Points on a hilly landscape, in no order, each with its height.
From any point a ball takes the steepest step (drop divided by distance) to one of its 2 nearest points. It stops when none of these is lower. Distance is the straight distance between rows; heights are no part of it.
K_857 h=47.4: [ 82 139 179 168  93 133 104 136 113 117 148 112 120  72 131 124 104 154
 174 150  74  84 113 120  99 134 184 101  97 163 178 140 107 113  88 146
 163 157  77]
K_822 h=36.2: [156 166 122 154 147 181 146 130 122 130 159 196 146 138  65 127 139 111
  95 137 118 163 146 110 125 164 116 163 173 104 140 134 118 105 112 121
 127 111 198]
K_934 h=57.3: [145 126 131  77 129  93  95 143 158 159 100  87  95 157 161 182 159 116
 136 149  86 157 127 136 107 117 151  90 142 143 159 122  66 159  86 140
 145  60  68]
K_919 h=66.8: [120 138  94 142 195 128 141 145 160 128 143 207 152 137 165 124 107 151
 100 154 142 158 181 141 130 113 105 183 171 152  79 131  94 137 159 137
 134 138 149]
K_311 h=64.9: [101 177  99 196  89 115 154 116  96 146 137 144 103 130 149  91 116 209
 113 116  77 111 181 178 145 118 116 131 140 147 104 126 190 147 159 125
 150 198  91]
K_905 h=41.2: [124 118 178 166 153 213  93 141  96  85 174 147 127  43 103 108 108 102
 165 153 112  93 122  84 121 134 148 128 119 120 140 155 128 103 118 159
 142 162 131]
K_303 h=46.0: [136  59 153 130 175 153  71 142 138 113 173 152 139  26 160 106 112 114
 149 131 162 105 133  76 121 116 153 135  88 140 130 131 127  87 104 170
 149 183  69]
K_925 h=63.4: [155 132  67 124 162 129 104 118 155 121 119 183  99 121 180  90 104 133
  99 169 138 181 180 150 133  62  99 110 132 130  36 140 146 133 161 156
  95 173 137]
K_758 h=11.3: [107 166 109 185  86 103 135 121 129 152 130 143 108 141 147 134 137 163
  95 112 143 107 134 153 142 124 139 118  88 113 166 111 171 132 126 119
 132 126  90]
K_576 h=46.2: [156 111  80  82 137  75 147 102 177 161 140 104 106 180 129 137 111 122
 105 129 164 167 154 173 140 130  91 116 164 129  86  96 109 161 139 104
 114 102 173]
K_563 h=61.2: [137 102 122 135 115 172 134 109  97 111 138 129 103 115  85  91 119 102
 115 122 153 140 130 152 136 142  72 107 114  95 108 124 182 115 136 108
  96 157 180]
K_740 h=50.3: [112 177  97 144 145  58 155 128 162 135 118 138 157 176 177 131  81 141
 119 128 109 164 181 171 172 116 120 161 191 165  53 114 120 134 169 140
 127 141 117]
K_418 h=59.5: [176 152 113  96 120 107  63 128 124 120  59 129 123 103 170 109 133 100
 144 169 103 192 126 101 132  53 145  93 119 137  64 135 134  99 135 172
 100 168  78]
K_476 h=39.6: [152  77 157  85  79 149  70 144  99 110 100  77  77  82 138 119 149  81
 133 139  98 159 104 115  93 140 115  57 104 132 163 135 155 110  79 150
 117 141  94]
K_221 h=31.1: [107 158 146 229 118 110 119 104 162 140 179 153 139  94  99 128 107 104
 128 144 100 115 146 148 121 172 208 112  93 144 181 115 138  86  77 141
 139 148  72]
K_152 h=69.1: [159 154 107  98 137  86 107 152 157 102 120 132 167 151 152 151 141 109
 106 101 144 173 158  86 156 132 119 166 190 151  80 128 146 116 145 155
 131 114 120]
K_679 h=47.0: [ 99  97 136 120 185 132 150 112 136 113 117 127 127 154 128 121  86 130
 179 169 143 123 131 182 106 101 111 120 121 146  73 139  75 181 146 111
 107 123 169]
K_383 h=43.9: [116  90 120 115 154 105 128 129 133 128 121 133 122 132 146 114  98 136
 132 135 172 125 140 147 117 100  89 133 120 140  93 122 123 146 150 130
 124 151 131]
K_330 h=43.5: [149  69 107  97 146  93 152  98 182 137 117  96 140 171  91 130  95  97
 118 134 206 150 125 164 137 128  80 130 130 128  66  92 107 142 155  89
  95 109 212]
K_417 h=67.0: [ 93 125 106 148 115 140 160 129  83 153 156 144  94 120 162  84 118 216
 116  99 118  85 159 171 132 124  82 144 129 129 144 123 164 161 153 112
 161 195 105]
K_994 h=47.8: [115 148 145 137  89  85 146 122 158  89 136  57 110 182  89 156 117  97
 136 118 139  99 132 157 117 142 133 109 156 139 117 120 140 165 132 125
 123  70 151]
K_65 h=49.7: [ 84 101 168 175 188 118 152 103 151 105 109 121 150 144 122 119  60 103
 186 188 145 102 112 190  98  99 166 123  80 153  89 123  56 132 147 134
  96 132 133]
K_146 h=33.7: [164 171  98  93  78 103 130 143 137 157 113 108 113 169 109 162 169 140
  58  97 136 139 130 107 144 111 107 152 168  85 143  98 153 118 142 116
 138  66 152]
K_623 h=53.6: [127  73 157 109 165 109 124 118 143 149 112 110 155 132 104 132  99  89
 162 156 132 161 112 150  96 139 134 132  99 160 143 103  71 108  97 128
 117 119 131]
K_840 h=58.1: [152 143 109 110 124 127 119 119 141  72 138 112 117 161 116 129 134  82
 131 102 146 143 158 134 144 140 105 104 147 132  71 156 192 153 135 141
  97 117 143]
K_631 h=48.3: [135 161  72 123 158  62 151 113 194 128 137 134 133 188 166 150  89 122
 105 131 164 170 180 177 169 126 109 136 172 145  52 114 116 162 166 118
  94 100 160]
K_918 h=22.5: [ 78 122 142 125 133  98 161 132 132 147 152 132 165 114 160 136 142 170
 166  85 118  59  98 103 135 147 182 140 123 148 172 157 104 141 118 117
 172 141  65]
K_22 h=33.6: [ 95 123 153 178 151 130 132 150 158 116 213 133 160  91  87 142 112 110
 124 117 130  62 127  69 116 195 170 173 146 135 173 140 110  96 107 153
 166 140 135]
K_778 h=27.7: [ 75 167 149 161  91 135 163 135  91 134 151 136 145 102 127 123 142 193
 151 101  92  58  94 105 140 143 167 144 130 127 177 150 127 125 129 109
 171 149 102]
K_963 h=59.1: [151 142 102  83 168 119 118 134 145 171 117 144  98 155 176 161 143 139
 136 165  93 172 147 151 101 108 141 100 142 135 139 133  59 190  94 122
 127  84 111]
K_912 h=71.2: [163 134 130 140  92 100  87 144 151  75 131 116 128 131  81 139 129  59
  83 109 167 150 139  77 133 141 108 135 152 122 107 120 198  81 126 168
 122 122 144]
K_234 h=65.3: [110 115 146 164 138 175 151 125  88 149 113 174 145  96 116 100 105 155
 111 166 149 126  92 138 145 109 109 169  98 101 137 114 105  61 156 111
 109 164 167]
K_634 h=34.1: [ 97 196 118 157  61 133 142 128  74 115 101 114 111 132 134 122 146 201
 115 100 109  70 109 123 162  88 107 138  95 100 135 140 196 127 181 113
 137 133 139]
K_670 h=30.0: [166 140 110  93  91 121 118 131 137 184 103 131 111 162 123 166 173 120
  67 122 143 166 103 123 139 121 114 123 128  89 173  94 108 118 105 104
 117  65 139]
K_14 h=41.3: [130 105 172  92 119 124 163 111  95 148 128 101 184 128  75 110 128 117
 174 103  68 150 110 129 129 183 134 143 167 172 145 122 119  91 100 115
 144 152 119]
K_970 h=40.5: [131  90 114 124 174  97  96 132 160 159 151 165 112 105 206 128 118 132
 130 133 143 146 159 139  97 115 156 103  90 152 156 124 108 148  87 160
 146 148  35]
K_717 h=33.5: [150  68 121  76 116 155 122 122 118 115  87 101 119 121 111 127 147  92
 119 114 192 146  83 123 136 120  75 106  77  87 104 125 156 114 146  81
  77 107 204]
K_651 h=52.6: [115  79 160 107  84  94 118 150 121 164 136  90 137  98 131 137 136 154
 112 101 105 126 104 116 112 161 137 128 117 157 208 101 121  91  81 137
 170 144  79]
K_351 h=16.3: [122 120 182 132 135 133  92 144 118 120 104 135 156  64 141 136 111 128
 174 176 122 120  69  77 111  85 191 119  78 132 151 137  65  70 108 154
 121 134 102]
K_526 h=30.1: [ 87  79 167 167 182 161 138 146 127 106 203 117 165  73 107 120  97 115
 164 122 146  34 119  82 115 185 156 177 124 145 141 145 100 118 142 148
 161 161 133]
K_579 h=11.2: [ 61 107 140 184 151 108 183 110 133 125 179 116 141 148 125 118 106 150
 147  84 149  45 135 163 121 182 144 155 116 139 165 120 135 162 136 108
 160 157 101]
K_503 h=35.7: [119 149 126 120 189 145 125 159 155  99 103 159 146 150 146 174 136 136
 142 154 165 112 112  88 109  88 140 164 129 108 109 151  68 183 153 118
 136  60 179]
K_362 h=37.2: [124  65 125  75 101 101 129 115 117 116  84  58 117 128 126 113 106 113
 139 122 190 124  82 148 138 105  69 106  92 117  91 109 143 122 168  97
  99 141 177]
K_18 h=41.1: [130 116 125  92 159 100  95 142 142 126  90 122 127 128 167 143 117 132
 146 156 158 142 120 117 111  70 118 127 119 138  91 130  93 157 144 140
 130 112 120]
K_166 h=42.1: [140 169 117  93 135 186 150 122 105 141 124 153 106 159 131 151 192 147
 147 121  62 139 111 137 114 140 148 102 152 100 168 177 100 191  99  92
 127  67 126]
K_380 h=29.1: [ 83  57 175 140 146 170 160 108  68 152 145 119 147  72 139  91 106 150
 183 138 113 115  95 162 136 167 132 138  77 146 178 114  99  76 116 104
 120 193 124]
K_828 h=30.8: [161 143 107 138 115 148 128  96 131 146 115 163 134 142 123 128 173  84
 110 102 142 167 120 137 165 146 147  90  78  96 147 136 179 104  97 115
  83 119  88]
K_844 h=51.4: [127 194 110 128  69  73 144 137 152 169 105  65  81 184 121 179 161 169
  93 126  94 117 141 160 146 115 152 120 169  99 148  86 104 159 129 103
 150  48 122]
K_452 h=18.1: [139 177 142 124  65 105  84 157  98 173  77 123 121  99 155 147 136 172
 100 173  83 156  85  83 134  81 143 127 126 119 170 103  93  80 114 151
 155 134 101]
K_429 h=62.9: [ 95 178 106 185 136 111 148 116 124 158 148 169 104 138 168 107 101 183
 132 145  78 125 171 186 118 121 144 120 139 148 133 131 126 162 125 126
 150 160  86]
K_992 h=29.6: [129 191 125 141  68 150 145 115  67 137  89 135 135 135 106 118 159 159
 114 113 107 125  90 121 178 112 110 142 112  95 141 127 177  86 154 105
 112 135 153]
K_560 h=49.5: [127 159 135 115  75  64 129 138 170 115 113  39 104 186 110 184 148 118
 113 109 120 110 136 147 139 133 150 118 175 122 126  99 120 153 129 124
 150  43 118]
K_959 h=44.8: [164 137 102 151  81  98  90 137 166 107 146 121 113 130 139 140 161  80
  75  87 123 164 184  99 138 168 141  97 159 149 130 132 215 108  98 179
 131 133  59]
K_688 h=55.6: [133 110 162 102 115  86  98 132 142 160 106  87 128 134 115 163 119  98
 143 158  89 161 104 140  99 134 155 104 120 163 180 102  79 110  70 141
 144  94  92]
K_602 h=49.6: [169  99 115  39 140 155 117 137 112 134  74 148 172 110 158 132 201 135
 145  70 145 136 102  56 154 110 107 147 119 128 101 153 165 120 152 108
 131 114 107]
K_657 h=66.4: [115 190 115 149 124  99 114 141 144 115 125 119  78 154 149 147  91 156
 128 182 110 125 151 148 113  77 125 102 156 138  99 138 102 177 143 147
 126 104 151]
K_573 h=17.0: [ 96 154 174 209 160 192 144 108 107  92 126 148 134 117  83 110  86  95
 171 189 110  97 104 152 115 125 177 121  93 109 121 141  88 111 136 131
  97 134 160]
K_258 h=54.4: [139 150 127  78  94 140 139 103 103 109  92  74 111 166 124 133 175 111
 170  94  99 116 114 149 151 117 124  79 133 129 100 161 165 165 141 111
 105  93 108]
K_860 h=20.0: [ 91  83 155 104 182 144 147 135 122  67 122 109 152 135 145 125 116 122
 198 103 172  65 122 114 111 123 119 149 120 155  82 158 113 186 170 126
 137 129 137]
K_890 h=49.1: [146  50 130 148 194 173 102 141 152 135 186 177 174  41 130 115 135 100
 119 115 196 101 141  67 140 156 135 171  96 120 123 116 134  85 131 143
 141 163 116]
K_256 h=24.7: [ 78  76 170 106 149 107 158 130 123  95 119  65 133 150 137 133  96 127
 188 110 166  57 106 151  98 122 120 129 110 156 123 130  99 184 153 118
 140 119 121]
K_280 h=30.6: [139 178 119 128  84 141 105 134 107 120 100 109  88 130 162 142 175 147
 138 125  71 120 135 111 124 105 153  75 136 139 145 166 158 161 116 150
 135 109  63]
K_224 h=37.4: [168 160  68  63  65  89 123 150 139 158 110  59  83 159 137 138 176 172
  59  93 117 124 163 101 150  97  99 144 194  90 116  99 162 142 165 132
 149  88 148]
K_83 h=72.3: [134 127 150 183  80 100  82 163 154  95 142 111 109 109  91 155 118  89
  69 120 175 114 126  75 111 134 130 127 115 113 167 109 179  85 110 169
 148 108 119]
K_434 h=66.9: [113 125 144 139 137 143 141 124 102 159  76 175 166  99 153 118 122 173
 132 173 150 138  71 124 152  71 131 169  82 111 127 112  75  73 162 110
 105 147 141]
K_808 h=44.6: [ 88 146 174 201 130 182 105 116 111  82 173 128 108  65 117 112 102 108
 176 153 103  63 127 133 109 142 179  99  90 137 161 149 132 133 104 151
 144 155  98]
K_186 h=51.7: [104  84 166 151 139 104 132 117 127 125 103  96 141 131  97 118  59 104
 153 180 143 130 101 172 104 108 125 126  92 145 118  97  84  94 134 131
 103 141 148]
K_797 h=56.4: [159 174 101  90  99 121 145  94 135 110 115  80 112 186  98 133 148 108
 137 108 117 143 136 152 166 125 111  88 157 120  66 147 172 160 149 111
  88  91 167]
K_127 h=35.2: [147 123 125 137 165 189 121 110 131 117 160 179 137 108 127 134 174  85
 141  94 146 130 131 109 152 163 160 108  92  99 146 164 162 137 101 118
 120 120  92]
K_712 h=17.3: [ 58  89 148 152 169 115 160 125 129 143 166 125 151 110 154 128 109 161
 167 104 152  38 103 132 119 157 164 147  89 141 182 137  90 145 128 116
 162 156  83]
K_577 h=23.5: [ 65  61 166 131 134 126 165 126  89 152 137  97 125 113 155 115  98 174
 165 118 138  86  98 171 109 150 115 139  85 145 195 105  90 139 120 100
 145 158 117]
K_930 h=38.0: [112 129 158 127 148 131 144 121 115 133 161 138 164 115 101 110 110 131
 171 127  62 138 138 129 115 170 146 148 163 180 146 142 102 109 100 143
 157 157 117]
K_961 h=43.8: [ 92 111 147 160 140 114 201  86 129 137 122 104 162 188  84 118  98 104
 164 116 158  99 113 196 138 160 130 137 106 128 119 113 115 139 149  81
  93 128 157]
K_619 h=57.8: [122 134 105 155 110 110 158 119 134 156 161 139  98 161  98 116 101 152
  79 134 152 132 147 183 118 132  79 136 143 110 141  97 134 138 135 104
 122 127 179]
K_302 h=48.0: [163 146  79  88  67 126 129 124 116 133 123  79  60 133 109  97 117 165
  85 149 117 139 133 140 129 101  64  94 168 111 103 118 154 154 163 122
 125 142 202]
K_737 h=59.2: [118 125 158 131 106 188 123 141  73  83 121 112  96 104  92 112 125 122
 142 124 138 104 104 116 121 125  91 112 119 103 131 149 161 129 141 117
 113 129 174]
K_276 h=60.0: [151 109 113  88 166 181 121 131 118  74 152 146 116 136 138 117 157 104
 155 101 126 143 169 127 125 151 100 114 151 137  83 172 166 190 118 131
 120 133 135]
K_113 h=25.5: [112 143 134 145 161 109 169 131 170 111 153 134 185 170 104 174 147 109
 117  91 158  74 103  81 119 185 179 192 162 112 165 134  93 135 136 111
 144  69 151]
K_329 h=61.0: [121 147 118 130 156 127 138 115 120 161 131 170 118 141 158 123 118 159
 147 157 100 148 141 169 110 113 138 117 125 135 141 135  89 160 112 121
 128 130 105]
K_183 h=42.5: [161 131 129 138 121 118  97 127 161  95 155 134 123 141 120 145 147  58
 116 116 116 170 164 118 124 176 152  95 147 149 139 145 171 123  77 165
 117 108  81]
K_820 h=53.5: [129 159 114 101  82  87 149 134 125 198 116  83  85 170 123 156 138 186
  87 142  89 139 127 171 127 119 116 130 163 108 169  70  75 156 112  92
 151  85 145]
K_991 h=52.3: [141 149 128  70  91 148 171  96 102 141  90  85 146 181 114 151 202 130
 157  69  98 110  91 150 167 138 135 130 139  95 143 145 144 146 141  73
 116  65 118]
K_141 h=27.2: [133 146 143 187 141 135 108 104 149 140 173 181 153  79 119 111 118 103
 145 146  97 141 132 124 137 146 200 116 100 131 152 131 122  59  81 153
 120 168  72]
K_422 h=43.7: [117 143 149 112 143 168 151 121  80  90  72 122 169 131 111 122 144 136
 176 110 153  85  79  90 157  88 108 152  87 109  84 162 150 120 199 100
 106 115 176]
K_510 h=34.6: [ 93 123 142 194 110  54 123 122 181 155 167 114 142 122 121 144  94 121
 112 117  98 133 163 158 106 172 187 120 107 181 177  97 133 103  74 152
 172 144  59]
K_484 h=37.3: [122 112 122 151 147  55 113 118 188 164 155 136 136 145 159 144 105 105
 120 124 122 158 166 165 107 152 172 109 109 169 163 101 125 120  78 157
 141 130  44]
K_530 h=63.3: [150  98 121 134 139 202 127 118  93 139 125 190 133  88  99  83 129 111
 104 143 140 173 126 138 140 127  90 141 110 101 103 118 139  77 136 113
  99 170 171]
K_324 h=22.8: [105 139 158 180 140 193 165 103  90 118 109 138 128 142  71 113 102 107
 156 177 130 127  87 169 127 129 134 117  81  91 129 132  92 117 138  93
  74 116 203]
K_884 h=41.0: [109  93 127 116 147  90 175  91 155 127 106  79 143 186 106 132  95 117
 154 123 199  99 110 178 146 112  98 127 105 121  70 111 112 163 178  82
  89 106 181]
K_114 h=17.5: [ 85 149 132 182 119  92 180 133 144 120 169 120 153 161 104 131 107 158
 111  86 133  86 154 148 129 167 136 180 169 140 143 108 150 140 143 123
 168 136 136]
K_788 h=29.9: [155  69 126  86 131 130 100 129 139 138  72 123 133 115 138 139 148  86
 118 133 197 166  84 117 126 108 112 108  56  98 121 106 124 105 121 103
  85 105 154]
K_94 h=29.0: [130 124 122 108 191 149 162 142 166 134 132 174 204 138 123 166 177 128
 138 100 156  93  96  52 128 168 173 198 151 113 136 148  78 141 139  95
 139  75 168]
K_532 h=25.2: [146 181 112 102  99 120  98 156 108 165  84 115  86 130 177 151 162 174
 116 157  77 139 119 105 125  77 138 103 143 117 155 131 100 154 120 142
 140 107  89]
K_843 h=56.5: [111 111 146 137  37  77 136 128  96 143  97  48 121 127  86 101  95 142
 107 126  93 145 110 173 129 137  96 121 139 144 120  70 151 100 135 119
 140 176 151]
K_292 h=38.3: [129 153 127  96 168 103 101 163 168  83 107 120 130 154 165 178 124 121
 138 152 152 132 133 101 116  95 133 144 157 141  92 146  75 181 143 143
 134  60 151]
K_646 h=52.4: [101 161 131 147 106  44 134 130 139 132 102  88 144 157 150 122  88 157
 135 123  88 142 161 156 151 108 131 137 180 177  64 102 129 129 161 157
 158 168  95]
K_787 h=40.6: [171 155  62  52 105 105 103 141 149 117 104  62  68 158 179 148 179 151
  93 105 114 121 171  93 156  85 102 104 176 111  93 146 157 179 170 148
 121  77 127]
K_889 h=52.1: [145  97 122  96  93  95 101 150 114 139 118 106 112 112 132 102 116 131
  98 119 117 156 141 119 108 125  86 130 154 148 125 101 150 108 123 155
 156 179 113]
K_229 h=46.7: [132  97 133  73 153 175 121 140  82  98  82 136 144 100 151 111 157 149
 167  97 153 111 102  83 141  92  90 139 100 119  92 161 161 139 172 110
 125 134 141]
K_811 h=25.4: [158 120 103 106  90 114 106 111 143 161  95 118  96 148 131 145 149  91
  91 152 160 178  94 156 141 110 117  76  71  89 146 106 127 116 103 108
  77  91 137]
K_272 h=42.9: [163  87 142  79  81 140  94 137 130 103 111  71  79 127  92 142 149  66
 124 137 120 154 102 126 105 141 103  58 130 118 138 142 146 134  92 131
 102  84 145]
K_715 h=54.3: [105 138 153 130  65  53 129 142 114 139  91  49 133 139 107 122  97 164
 123 118  83 132 134 146 135 113 116 137 171 161  92  80 133 124 151 142
 173 162 121]
K_47 h=25.3: [ 87  79 154 122 192 126 161 144 135  98 150 120 180 123 129 125 102 147
 175 111 152  59 125  98 104 162 133 195 150 167 113 147  84 145 158 131
 163 149 143]
K_555 h=50.4: [101 102 159 126 103 121 103 157 109 170 159 129 125  61 152 129 122 182
 129 135  92 111 103  97 107 133 152 131 108 153 213 126  93  90  75 147
 176 158  82]
K_277 h=2.6: [ 98 145 144 199 126 121 122 126 138 111 141 138 118 126 119 138 100 117
 122 141 167  88 119 135 124 122 153 119  84 109 159 125 135 123 126 142
 126 122 115]
K_176 h=57.0: [124 144 166 125  98 178 131 139  80  89 140 114 112 107  96 121 147 134
 155 114  93 101 110 106 112 149 123 115 154 129 160 158 154 140 112 127
 146 124 132]
K_803 h=33.8: [ 99  65 169 121 179 171 154 115  94 135 156 120 150  89 108  86  92 131
 192 134  86 117 128 160 102 166 125 141 123 173 145 134  95 111 112 121
 146 185 123]
K_730 h=64.8: [106 197 100 175 118 107 126 131 123 144 120 149  75 140 180 117  86 200
 121 180  80 127 175 166 118  70 119 112 156 147  95 136 119 174 151 144
 133 153 120]
K_707 h=38.6: [154 121 118 101 162 173 125 122 138 132 142 176 129 143 142 148 183  97
 134 115 115 161 131 123 114 151 154 101 120 113 155 168 118 169  83 112
 124  86 107]
K_551 h=57.2: [171 147 128 106 123 141  79 129 108 141 101 175 142  74 169 105 151 137
 142 150  89 177 117  75 134  89 159 111 122 134 115 150 128  78 109 163
 125 173  64]
K_200 h=17.7: [131 174  87 167 106 147 127 127 120 148 148 174  84 136 142 133 157 161
  62 106 149 105 146 132 141 122 109 122  90  80 177 129 190 137 128 117
 127 115 121]
K_455 h=39.2: [164 120 116 177 143 143  85 109 156 122 182 170 108 106 114 110 124  58
  97 132 138 173 180 150 128 168 139  98 109 121 134 112 179 101  77 162
 113 153  93]
K_374 h=43.0: [163 176  65  95 114 114  90 141 164  82 119  91  66 151 182 150 146 131
  96 135 124 135 177  96 150  90 110  76 159 128  76 172 173 187 160 170
  98  85 141]
K_815 h=43.2: [140  73 131 101 181 130  76 138 148 123 142 165 132  69 196 120 136 122
 156 125 151 130 141  94 111 110 160 109  84 150 131 143 121 127  97 164
 144 161  43]
K_407 h=62.0: [146 135  90 128 192 220 132 113 108  99 158 203 132 117 138  96 153 122
 139 109 123 150 179 140 158 136 106 135 131 114  65 173 173 165 143 118
 119 161 144]
K_212 h=9.5: [129 132 156 121 132 110  91 148 121 156 101 149 145  90 146 138 102 153
 141 185 110 149  91  94 105  75 155 138 115 139 157 118  58  87 110 155
 144 130 105]
K_54 h=49.4: [176  96 107  93 104  62  63 153 162 158 116 111 111 109 146 117 112  81
  74 149 120 198 154 114  92 119 112 115 140 153 124  85 127  90  99 182
 142 164  93]
K_942 h=28.4: [ 73 100 166 112 127 118 150 132  91 133 112  81 109 132 144 122  88 175
 174 145 116  85 100 172  95 109 107 123 112 149 153 118  80 168 134 106
 145 134 138]
K_341 h=35.5: [162 133 112  98  84 166  82 138  86 129  95 117  71  96 162 113 176 126
 118 137  87 156 121 102 120 107 119  68 106 113 152 155 169 135 103 151
 110 145  87]
K_88 h=47.9: [124  91 137 135 182 159 176  94 145 126 153 143 163 164  98 139 152  75
 152  90 152 108 119 140 123 207 158 138 110 112 156 140 118 159 103  84
 113 103 135]
K_768 h=50.1: [123 127 136  96 136 151 185 105 113 120 130 123 162 165 110 132 172 116
 163  69 118 104 104 131 132 169 143 144 150 120 147 154 133 160 126  83
 131  97 121]
K_662 h=32.4: [159 137 119 148 180 192 134 129 142 122 126 206 165 136  78 134 136  92
 117 165 144 179 133 106 126 137 133 155 133 103  97 135 100 113 122 118
 102 104 203]
K_7 h=35.3: [169 117 122 160 144 157 100 110 141 136 140 194 142 100 108 118 133  70
  99 140 165 178 128 124 138 133 150 115  73  91 144 107 146  67  95 134
  88 140 113]
K_142 h=54.6: [117 105 157 128 103 133 133 148 122 129 168 109 122 115 100 141 143 141
 116  97 110  99 120 107 103 173 136 137 148 139 209 128 133 122  89 128
 173 112 109]
K_975 h=54.5: [169 148 121  79 135 169 100 148 108 130 137 179 146  86 154 121 185 145
 135 110  94 151 132  45 136 128 144 127 160 136 130 180 145 113 106 154
 149 143  85]
K_271 h=32.2: [108 133 114 136 212 149 164 140 164 137 105 192 198 147 145 156 150 151
 147 136 165  95 102  81 123 131 163 198 128 120 107 145  60 157 166  96
 136  93 176]
K_236 h=52.2: [182 114 104  53 152 164 102 158 127 138 127 183 158  96 153 135 204 141
 107  84 140 158 139  39 133 133 114 161 162 135 124 155 143 118 124 136
 156 119 114]
K_348 h=45.4: [134 108 146 116  84  98 105 127 144 106 117  59  89 144  82 143 101  86
 123 150 147 134 107 144 108 123 107  81 126 130 122 111 132 134 115 134
 109  98 160]
K_294 h=22.4: [124 129 169 165 129 140 117 114 114 125 126 152 163  74 120 101 106 119
 164 158 110 130  95 117 143 113 182 122  88 134 138 129 110  47 110 146
 110 174  93]
K_306 h=24.6: [145 187  97 151  69 171 140 119  76 138 128 158 104 129 104 113 171 158
  68  98 123 126 125 124 166 129  90 136 102  71 162 130 211  96 144  98
 107 127 166]
K_372 h=68.0: [123 166 116 128 161 105 127 161 160  75 142 150 175 155 153 152  95 134
 107 127 137 145 167 109 139 139 112 194 209 155  84 137 109 138 157 151
 134 113 161]
K_846 h=65.4: [129 147  81 144 186 151 130 129 133 153 142 223 109 122 186  99 113 174
  97 156 129 158 186 155 128  82 102 145 146 127  84 141 118 149 156 137
 132 162 130]
K_31 h=45.9: [119  78 152 127 159 131 183  98 136 136 121  96 159 180  88 142 123  78
 158 112 165 114 105 168 116 180 129 125  96 120 147 114  98 151 111  77
  94  89 161]
K_810 h=44.1: [164 187  97 103  87 149 145 132  96 133 135 123  93 154  87 114 135 170
  93 142  83 157 149 131 126 116  80 140 211 110 105 125 144 146 144 119
 124 119 211]
K_440 h=63.9: [124 185 106 181 175 201 144  97 110  95 151 201 126 132 127 103 129 108
 153 137  99 141 161 164 160 127 143 114 122 104  81 173 165 152 141 121
 105 149 131]
K_896 h=46.1: [171 169  68 106 104 115 104 124 150 111 130 105  67 145 134 119 113 133
  93 168 115 169 166 130 134 102  90  83 179 128  69 146 150 165 149 156
 104 130 184]
K_632 h=61.3: [153 134 101 122 134 105  84 118 133 132  89 149 108 102 180  85 100 135
 130 183  99 179 151 143 118  49 122 108 129 141  61 125 122 102 147 173
 110 199  87]
K_370 h=37.1: [130 120 157 153 153 177 108 160 122 121 191 158 158  59  91 137 140 107
 129 131 135  90 111  39 122 168 153 155 139 115 168 157 111  86  99 148
 151 134 138]
K_468 h=22.3: [112 152 129 149 130  72 168 134 179 127 156 122 166 187 108 171 126 115
  99  91 141 116 139 129 126 173 155 175 177 127 162 105 117 139 127 118
 150  77 137]
K_111 h=32.1: [ 91 189 136 140  94 144 162 129  85 108 120 126 147 129 133 125 157 185
 152  81  99  56 101 101 158 117 143 146 131 120 144 165 171 140 169 113
 161 130 108]
K_585 h=55.7: [127 153  94 119  98 110 157 123 112 202 132 138  93 162 133 124 127 191
  74 141 126 138 131 178 126 114  82 139 142 104 159  86 100 146 127  94
 126 118 166]
K_404 h=38.7: [159  73 149 125 136 157  98 128 120 140 126 154 162  70 108 116 139  79
 124 129 159 172  97  91 131 154 142 127  82 113 156 106 130  45  94 130
 107 146 122]
K_941 h=10.9: [ 90 131 162 216 169 153 143 117 139  83 154 136 142 126  92 118  74  92
 148 167 150  76 132 141 118 143 160 147 111 129 114 132 111 114 152 152
 118 144 146]
K_369 h=70.2: [174 144  99  90  85  78  84 158 159  80 125  79 121 147 120 141 139  87
  71 105 138 168 163  86 143 134  93 137 199 138  81 119 187 113 143 175
 129 122 141]
K_447 h=47.2: [166 108 118 128  96  65  75 141 171 146 128 130 137 111 147 131 135  81
  77 109 132 183 154  93 123 141 149 115 133 158 137  98 164  71  88 187
 144 153  54]
K_952 h=40.4: [112  91 141  97 114 130 137 129  89  97  68  84 150 122 111 109 111 127
 145 112 179 100  79 112 154  87  66 152 101 116  73 124 157  95 202 103
 102 149 188]
K_431 h=58.6: [120  83 116 115  70  83 145 122 124 170 124  86 105 139 115 107 102 140
  80 122 153 144 115 181 128 141  75 123 113 119 147  68 138 107 125 100
 122 153 158]
K_751 h=68.7: [105  90 118 128 107 136 168 127 100 141 173 120 102 137 127  98 132 176
 108  65 149  87 152 164 125 163  79 153 134 117 166 107 181 157 132 101
 156 160 124]
K_835 h=27.9: [131  88 143 163 176 173 154 118 131 128 118 155 151 139  78 124 108  89
 137 164 166 138 114 142 118 141 126 137  92 100 104 118  95 115 138 103
  87 117 194]
K_705 h=40.2: [170 167  93 101 140 184 140 134 111 121 145 182 127 149  94 118 151 133
  95 126 106 181 163 118 132 134  83 152 190 108  92 151 140 142 136 118
 110 115 208]

Where does a ball stop that starts at each point below?
K_429 | K_579
K_797 | K_884
K_889 | K_579
K_632 | K_811
K_530 | K_860
K_810 | K_277
K_679 | K_579
K_619 | K_212
K_815 | K_212
K_431 | K_884

Call two points neighbours if one is among the 2 nearest of the other. Go from one point of each pair to the other, from neighbour to neighbour, staying as low as possible. Name the highest point that can't be avoided.
K_860 and K_884 | K_768
K_828 and K_860 | K_890
K_277 and K_579 | K_634
K_811 and K_277 | K_302
K_828 and K_212 | K_404
